Points on a hilly landscape, in no order, each with its height.
From any point a ball rolls to the lowest of the 2 points nearest to it. It stops when none of these is lower. Distance is the straight distance between rows; heights are no part of it.
<842>: [155  88 100 135 100 182  95 122 134  97 120  87 110 124 100 131 126 117
 154 181 198 132 128 144]  height 73.7
<459>: [177 130 118 121 166 149 112 159 146  95 163 123 128 113 125 150 109 150
 127 145 110 145 172 150]  height 24.2
<642>: [174 150 120 134 132 144 121 128 152 141 126 183 111 108 112 126 125 133
  86 107 131 156 149  96]  height 14.6
<577>: [142 130 104 101 125  98 149 168 148 121  85  80 154 194 133  97 146 151
  97  88  99 147 101 151]  height 37.6
<389>: [165 138 152 119 124 141 139 140 125 149 185  75 108  64 143 120 108 137
 154  59 141 109 177 147]  height 67.3
<578>: [143 156 114  92  82 154 120 209 103 135  79 151 108 146  64 113 114 147
 138  95 105  90 118 159]  height 23.1
<822>: [ 83 177 180 144 130 102 119 101 153 121 161 104 176 124 113 146  83 139
 162 163 123 106 161  67]  height 29.1
<554>: [112 144 146 100 127 148 115 111 128 161 170 123 101 106 172 111 124 135
 113 125 148 144 158  70]  height 61.6
<281>: [138 109  91  97 166 170  89 162 147 100 131  59 125 200 129 131 118 145
 129 112  96 114  91 175]  height 45.9
<234>: [158 119  94 120 141 128 176 137  88 168 118 153 144 106 123 114 167 133
  78 143 172 173 171  73]  height 55.1
<151>: [130 149 140 109  98 139 139 110 104 188 155 188  80  98 216  83 123 127
 111 137 161 118 150  50]  height 61.9
<666>: [149 143 145 151 187  99 126 100 122 138 137 112 132 121 139 107 165 102
 160 126 169 106 135  59]  height 49.0
<242>: [133 113 105 141 148  65 136 122 128  87 100  85 147 140  98 117 161 101
 132 141 153 103 129 172]  height 16.4
<485>: [149 125 165 171 106 138 134 140  62 126 144 171  95  74 145 113 128 116
 148 119 107  73  91 173]  height 39.0
<455>: [ 98 153 172 128 140 126  77 121 161  88 145 101 157 150 116 160  75 140
 166 160 112 129 115 122]  height 24.6
<488>: [144  96 103 103 201 109  92 125 170 123 131 131  91 166 163 135 147 106
 172 129 144 120 165 131]  height 37.9
<197>: [147 118 116 153  78 102 140 117 118  74 102 190 126 106 139 111 118 117
 117 197 179  88 129 134]  height 43.2
<493>: [201 144 140 154 107 154 159 163  71 121 147 177  93  66 142  92 136 164
  74 132 144 135 141 142]  height 62.5
<416>: [180  94 108 129 129 130 180 162  88 122 139 141 113  87 170 125 151 148
  68 111 121 134 117 154]  height 65.4
<879>: [ 80 115 139 145 151 106 112 100 112 104 109 101 163 142  74 147 160 104
 125 181 127 125 107 147]  height 9.1
<20>: [146 106 111  92  98 141 112 119 121 111 157 122  65  89 158  82 126  94
 138 152 195 117 170 130]  height 77.0
<525>: [ 89 152 145 166  69 120 159 110 107 182 160 133 160  83 136 155  75 134
 181  88  92  96 145 133]  height 34.5
<588>: [142 138 120 106 110 129 140 137 154 165 127 208 111 126 176 134 103 140
 138  93 109 145 157 102]  height 6.3
<136>: [105  96 192 176 134  85 119 109 124 114 142 132 157 108 172 137 120 121
 171 169  94 123 122 160]  height 35.3
<734>: [ 49 128 139  85 111 144 132 135  98 159 141 159 122 136 154 147 118 112
 113 101  73 153 115 146]  height 28.5
<223>: [142  88  85 141 156 161 173 112  77 117 169 154 125  96 167 173 145 136
  51 125 130 149  95 137]  height 67.4
<302>: [ 70  81 150 144 125 112 128 101 112 152 135 135 154 125 159 159 127 118
 196 183 103 138 161 130]  height 30.1
<526>: [153 122 101 116  97 109 147 184 119 108  58  87 125 182  92  88 151 127
 127  96 141 100  80 163]  height 34.7
<86>: [159 123 147 142 124 198  72 114 142 101 120 104 115 132  95 122 142 134
 130 192 162 178 102 111]  height 71.7
<481>: [138 100 116 108 108 118 107 125 152  95 136  83 115 123 130 100 122 111
 179 144 199 104 162 142]  height 75.5
<180>: [150 105 152 164 117  82 120  99 164  72 125 150 132 102 168 132 115 109
 146 170 135 111 123 173]  height 39.2
<772>: [154 150 116 156 175 132 119 141 136 110 156 168 140  86  82 169 106 143
 135 185  87 135 207 127]  height 32.5
<871>: [120 125 170 107  97 116 126 122 141 198 111  90 111 119 154  83 148 118
 186  91 161 139 169 106]  height 43.6
<178>: [169 144 143 170 169 111 113 111 117 119 150 138 110  81 143 103 148 118
 155 179 158  98 188  84]  height 45.2
<312>: [171 139 144 189 171 126 134 113 118 144 148 189 130  82 127 159 127 134
 144 176 110 109 170  91]  height 39.7
<706>: [143 121 191 119 145 151  96 116 148 133 134  93 128 176 177 106 127 154
 146 125 141 157  98 109]  height 55.7
<405>: [115 156 131 110 159 128 107 110 133 117 176  67 115 136 126 140 104 127
 143  70 145  90  96 100]  height 51.4
<219>: [159  96  84 111 185 151  97 143 153 126 138 155  94 118 101 166 144 110
 166 140 112 127 185 152]  height 32.4
<538>: [ 91  93 103 105 111 132 163 134 107 121  75 123 128 168  73 113 172 127
  55 161 162 163  69 152]  height 42.5
<208>: [ 90 100 116 134  74 127 130 117 136 128  48 185 129 142 114 143 152  96
 140 123 123 111  70 161]  height 40.5
<163>: [ 74 157 134  90 137  90 139 155 109 123 115 130 135 165  83  92 150 129
  66 164  99 158 127 160]  height 13.1
<380>: [104 136 110 112 148  97 124 146 139 144 124 113 151 145  99 146 127 123
 177  81  92 106 167 127]  height 45.1
<375>: [ 72 136 162 184  57 139 144  92  87 155 122 146 152  65 108 145 105 114
 158 151 100 123 111 154]  height 25.2
<266>: [163 129  88 134 191  75 146 163 142  88 127  54 173 211 156 120 135 163
 104 114  98 119 119 127]  height 40.1
<75>: [126  79  67 101 180 152 156 131  95 149 125 123 132 132 133 163 177 130
  84  95 119 146 103 125]  height 69.5
<449>: [ 55 115  95 110  52 138 148 118 128 121  77 172 152 149  90 162 119 121
  80 131 116 135  75 155]  height 37.2
<379>: [110 148 123 137 128 132  96 118 136 106 126  97 165 120  52 145 111 129
 157 176 126 127 148 140]  height 17.8
<314>: [147 124  98 140 102 130 161 120 147 124  69 140 142 127  65 101 176 126
  42 160 175 192 112 117]  height 45.6
<536>: [111 115  99 188  96 107 164  61 126 135 121 147 142  78 153 122 143  99
  97 142 177 127 103 101]  height 14.5
<293>: [102 137  80  88 158 128  95 128 160  83 164  77 124 164 113 154  94 122
 115  81 119 105  79 158]  height 48.9
<95>: [114 158 107 106 133  73 158 138 130  94 139 106 126 141 110  83 151 115
  41 109 138 147 103 144]  height 6.2
<450>: [110 145 157  77 107 155  99 114 142 138 143  58 109 179 160 106 106 143
 132  67 134 129  93 117]  height 53.8
<510>: [137 126 176 173 146 177  99 104 139 111 153  86 128  96  95 141 132 123
 126 131 113 174  88 141]  height 69.4
<181>: [138 126 117 123  81 129 141 170 122 131  43 151 121 153  44  98 154 131
 123 119 139 118 116 166]  height 30.2
<113>: [ 71  69 101 136 120 147 151  99 122 164 110 162 148 110 124 180 137 118
 129 167 105 149 141 170]  height 22.4
<566>: [122 176 187 147 167 101 134  98 163 120 141 108 161 150 140 132  98 146
 132 111 141 123 115  22]  height 27.6
<507>: [ 97 140 129 156 114 100 122  96 114 135 106 177 124 106  94 149 142  77
 157 111  98  83  93 177]  height 44.5
<335>: [ 91 141 124 111  79 119 148 173  93 158 127 118 156 114 100 147 113 143
 176  79  99  78 160 144]  height 41.0
<309>: [153 143 125 145  84 113 127 141 150  85  72 175 143 124  78 106 135 127
  83 196 164 150 134 120]  height 46.8
<451>: [174 146 184 152 150 156  96 158  66 114 166 138  94 100 135 121 110 151
 150 121 113  70 124 148]  height 31.1
<315>: [ 46 147 137  86 130 127 129 152  57 149 145 174 107 117  96 106 138 117
  82 149  85 137 117 164]  height 21.3
<193>: [126 131 164 123 123 157 101  99 168 163 173 108  84  79 135 141 104 112
 176  76 117 125 157 129]  height 64.7
<628>: [173 176 135 125 136 156 117 135 157 155 116 117 136 164 120 131 132 162
  99  69 130 146 104  70]  height 21.1
<621>: [145 150 134 140 169 136 153 102 161 142 141  95 148 150 159 160 114 146
 108  47 119 147  92  43]  height 24.5
<110>: [108 141 204 143 137 158 107  92 168 162 164  67 117  97 107 133 120 122
 147  79  85 166 109 142]  height 67.2
<33>: [149 149 125  95 128 148  99 162 101 119 149 147  86 144 143 122 101 140
 133 109 132  82 122 133]  height 22.7
<303>: [137 124 140 201 121 114 145  99  97 106 120 198 134  77 132 156 129 115
 105 137 105  90  80 181]  height 45.0
<796>: [132 117 118 129 137 104 157 125  99 167  91 141 160 140 134 122 158 131
 150 127 145 140 145  78]  height 52.1
<810>: [173 158 135  74 105 123  99 195 126 112  92 148 115 177 128  91 111 154
 151  99 112  72 136 154]  height 15.9
<495>: [133 102 147 117 155  98 114 107 179 156 137 109  96 147 185 108 140 107
 189  81 153 124 154 106]  height 40.7
<574>: [158 128 119 128 117 155 169 140  77 159 151 193 105  82 172  98 135 149
  96 163 152 151 178  82]  height 58.6
<803>: [107 123 101  82 200 120 130 140 153 133 167 106 130 173 157 161 119 134
 114 107  86 161 147 113]  height 51.3
<210>: [ 85 140 108 110  58 127 158 134 109 124 130 170 138 124 160 144  85 135
  94 112 106 134  95 154]  height 33.3
<190>: [181 132  88 135 189 144 109 180 161 108 110  42 151 240 149 115 139 170
 125  96  54 124  99 140]  height 42.6
<775>: [ 88 109  90 176  71 129 169  85 120 156 101 157 153  82 121 157 124  98
 134 171 141 130 144 141]  height 12.6
<717>: [177 121 144 118 116 131 114 114 181 109 123 132 133 159 174 128  95 144
 151 140 162 154 140  76]  height 57.4
<115>: [121 121 141 133 113 166 122 108 152 135 153 133 140 116 154 145 106 137
 129 172 154 175 134  49]  height 59.3
<443>: [111 115 118 102 101 106 144 136 160 108  62 122 140 198 134  98 152 118
  82 131 135 173  83 161]  height 39.8
<569>: [ 82 128  94  91 208  95 105 135 154 141 163  61 133 168 100 144 139 116
 166 123 100 130 176 157]  height 48.4

For each start below, name the point where the ball stops.
<208> -> <95>
<197> -> <775>
<481> -> <193>
<151> -> <459>
<190> -> <810>
<223> -> <459>
<75> -> <459>
<554> -> <810>
<569> -> <775>
<314> -> <810>
